Each row is a point on a landscape with many valleys, with its height.
A ball rolls from a point to the lowest of its 3 nearest points, and stops where none of them is lower. Distance is the straight distance between rows; heights are no part of it.
gis (h 6.37): [ 2.19 -1.71  0.31 -2.32  2.61 -0.39 -0.85  3.57 -2.06]
Zoke (h 4.98): [-0.27  0.30 -1.11  0.41 -0.66 -0.04 -0.60 -0.10 -0.48]
kuvof (h 6.38): [ 0.62 -0.89  0.42 -0.08 -0.15 -0.29  1.03 -0.91  1.81]
rete (h 6.58): [-0.38 -0.35  0.74  0.95 -2.18  0.47  1.64 -1.62  2.76]
tofo (h 8.17): [-3.18  2.11  0.46  2.20 -4.83  1.22  1.52 -0.18  0.28]
lik (h 2.91): [ 0.51  1.97 -2.50 -0.01  1.99 -0.16 -2.91 -2.63 -0.07]
seg (h 6.91): [-5.33  3.26 -2.56  1.69 -5.32  1.53  0.68 -0.54 -2.12]
Buv (h 6.23): [-1.90 -0.41 -2.18  1.56 -3.19  0.44  0.05  0.29 -1.17]
Nasum (h 7.50): [-0.17 -2.40 -0.25  0.46 -2.19  0.21 -0.28  3.31 -1.77]
gof (h 2.00): [-1.46  2.55 -2.35 -0.10  0.13 -0.38 -1.41 -4.38  0.78]
lapi (h 7.17): [ 1.98 -2.81  3.28 -1.59  1.72 -1.24  1.13  3.15 -0.10]
Vam (h 3.02): [-0.09 -1.60  3.34  1.36 -1.87  0.51  3.76  0.79  0.28]
kad (h 7.42): [ 1.06 -2.65  4.19 -1.31  1.03 -0.63  2.49  0.19  1.37]
fop (h 7.21): [ 3.45  0.76  4.06 -4.30  7.62 -2.22  1.79  1.92  1.10]
rik (h 3.10): [ 1.76  3.14 -2.03 -0.22  3.62  0.65 -2.34 -4.07  1.77]
nub (h 3.26): [ 1.29  0.82 -1.11 -1.02  2.69 -0.58 -1.46 -1.62  1.12]
Fif (h 0.96): [-0.63 -2.05  3.18  2.12 -2.78  0.90  3.09  3.57 -1.47]
tenek (h 6.96): [ 1.85 -0.39  1.56 -1.17  2.12  0.14  1.04 -1.23  2.42]
Reda (h 1.77): [-2.00  1.92 -4.81  0.99 -0.35  0.09 -3.56 -1.96 -2.61]
geg (h 6.93): [-2.37  2.68 -0.09  0.57 -2.79  1.21  1.76 -3.61  3.28]
dudu (h 2.96): [ 0.70  2.62 -3.70  0.53  2.80 -0.28 -3.76 -2.97 -1.24]
kan (h 4.95): [ 1.60  0.32 -1.95 -1.35  2.71 -0.39 -3.24  0.81 -1.50]
kom (h 6.30): [ 0.34 -1.54 -1.21 -0.08 -0.56 -0.14 -0.20  1.80 -1.36]
Sodiv (h 7.16): [ 2.27 -0.77  2.88 -3.67  4.23 -1.55  0.39  0.64  1.63]
Nukeb (h 6.83): [-2.32  0.82 -1.49  1.68 -2.85  0.28  0.57 -2.17  0.98]
ruv (h 6.79): [-4.30  3.08 -2.92  1.18 -3.51 -0.08 -0.41 -2.48 -0.11]
pegu (h 1.97): [-1.40  1.89 -4.10  0.78  0.13 -0.48 -2.59 -2.98 -1.11]
Kez (h 3.15): [ 0.07 -3.61  3.51  2.47 -2.36  1.09  2.82  5.42 -2.86]
mudo (h 4.57): [ 0.79 -1.73  0.03 -0.66  1.45 -0.16 -1.25  1.71 -0.31]
zopaf (h 5.66): [ 2.05 -1.24 -0.83 -1.82  2.60 -0.05 -1.88  2.80 -1.43]
Setas (h 5.23): [ 0.39 -1.55  0.59  0.96 -1.23  0.40  0.55  0.46  0.32]
botoz (h 7.29): [ 2.27 -3.24  4.75 -0.79  0.99 -1.37  3.02  1.86  0.86]
sela (h 7.02): [-4.39  3.70 -1.33  1.66 -4.49  0.95  1.55 -2.59  1.73]
Mes (h 6.18): [ 0.99 -3.51  2.85  0.23 -0.76 -0.41  0.72  3.55 -2.52]
bogi (h 7.25): [-1.35 -0.94 -0.70  2.25 -3.80  1.89  0.61  2.36 -1.73]
nos (h 3.84): [ 2.12  0.14 -0.63 -1.41  2.85 -0.20 -2.15  0.44  0.14]
kileb (h 6.73): [-3.35  1.64 -3.47  1.19 -3.05  0.48 -1.43 -1.27 -1.48]
viniv (h 2.89): [-1.38  0.53  1.66  1.62 -3.40  1.50  3.42 -0.71  1.52]
nivo (h 6.99): [ 1.84 -2.13  1.33 -2.19  3.02 -1.15 -0.14  3.03  0.00]
Gatu (h 6.25): [-1.31  0.20  1.29  2.37 -3.55  1.93  2.69  1.43  0.19]
rad (h 4.22): [ 0.36 -0.71  3.66  1.12 -1.62  0.79  3.71 -0.55  2.70]
gon (h 7.05): [-0.52  0.56 -0.23  0.37 -0.62  0.06 -0.10 -2.56  2.60]
tuki (h 3.87): [-0.35 -1.00 -2.86 -0.08 -0.05  0.25 -2.40 -0.12 -1.50]
tabi (h 2.95): [-0.23  0.59 -3.94  0.71  0.50 -0.38 -3.22 -0.28 -2.30]
Neziv (h 6.84): [-3.37  3.25 -1.40  0.49 -3.61  0.01 -0.41 -4.23  1.29]
Poma (h 3.46): [ 0.04 -2.01  1.68  1.51 -2.30  0.04  1.63  1.97 -0.72]
taz (h 3.81): [ 2.93  1.62  0.81 -1.89  4.77  0.10 -1.41 -2.23  1.62]
tuveb (h 8.11): [ 2.85 -3.21  2.12 -2.77  3.33 -2.03  0.29  4.60 -2.10]
zum (h 3.72): [ 1.17 -1.22  0.33 -1.11  2.70 -0.80 -0.71 -0.07  0.57]
mok (h 2.99): [ 1.26  3.21 -2.41 -0.28  3.05 -0.17 -3.37 -3.64  1.04]
rig (h 7.18): [ 3.31 -0.01  3.11 -3.21  5.43 -1.54  0.17  2.01 -0.03]

Where does a ball stop that starts at each point below?
gon -> Fif
Nasum -> Fif
Mes -> Fif
nos -> lik
gof -> Reda
lapi -> lik
mudo -> lik
tuveb -> lik
Zoke -> Reda
dudu -> Reda
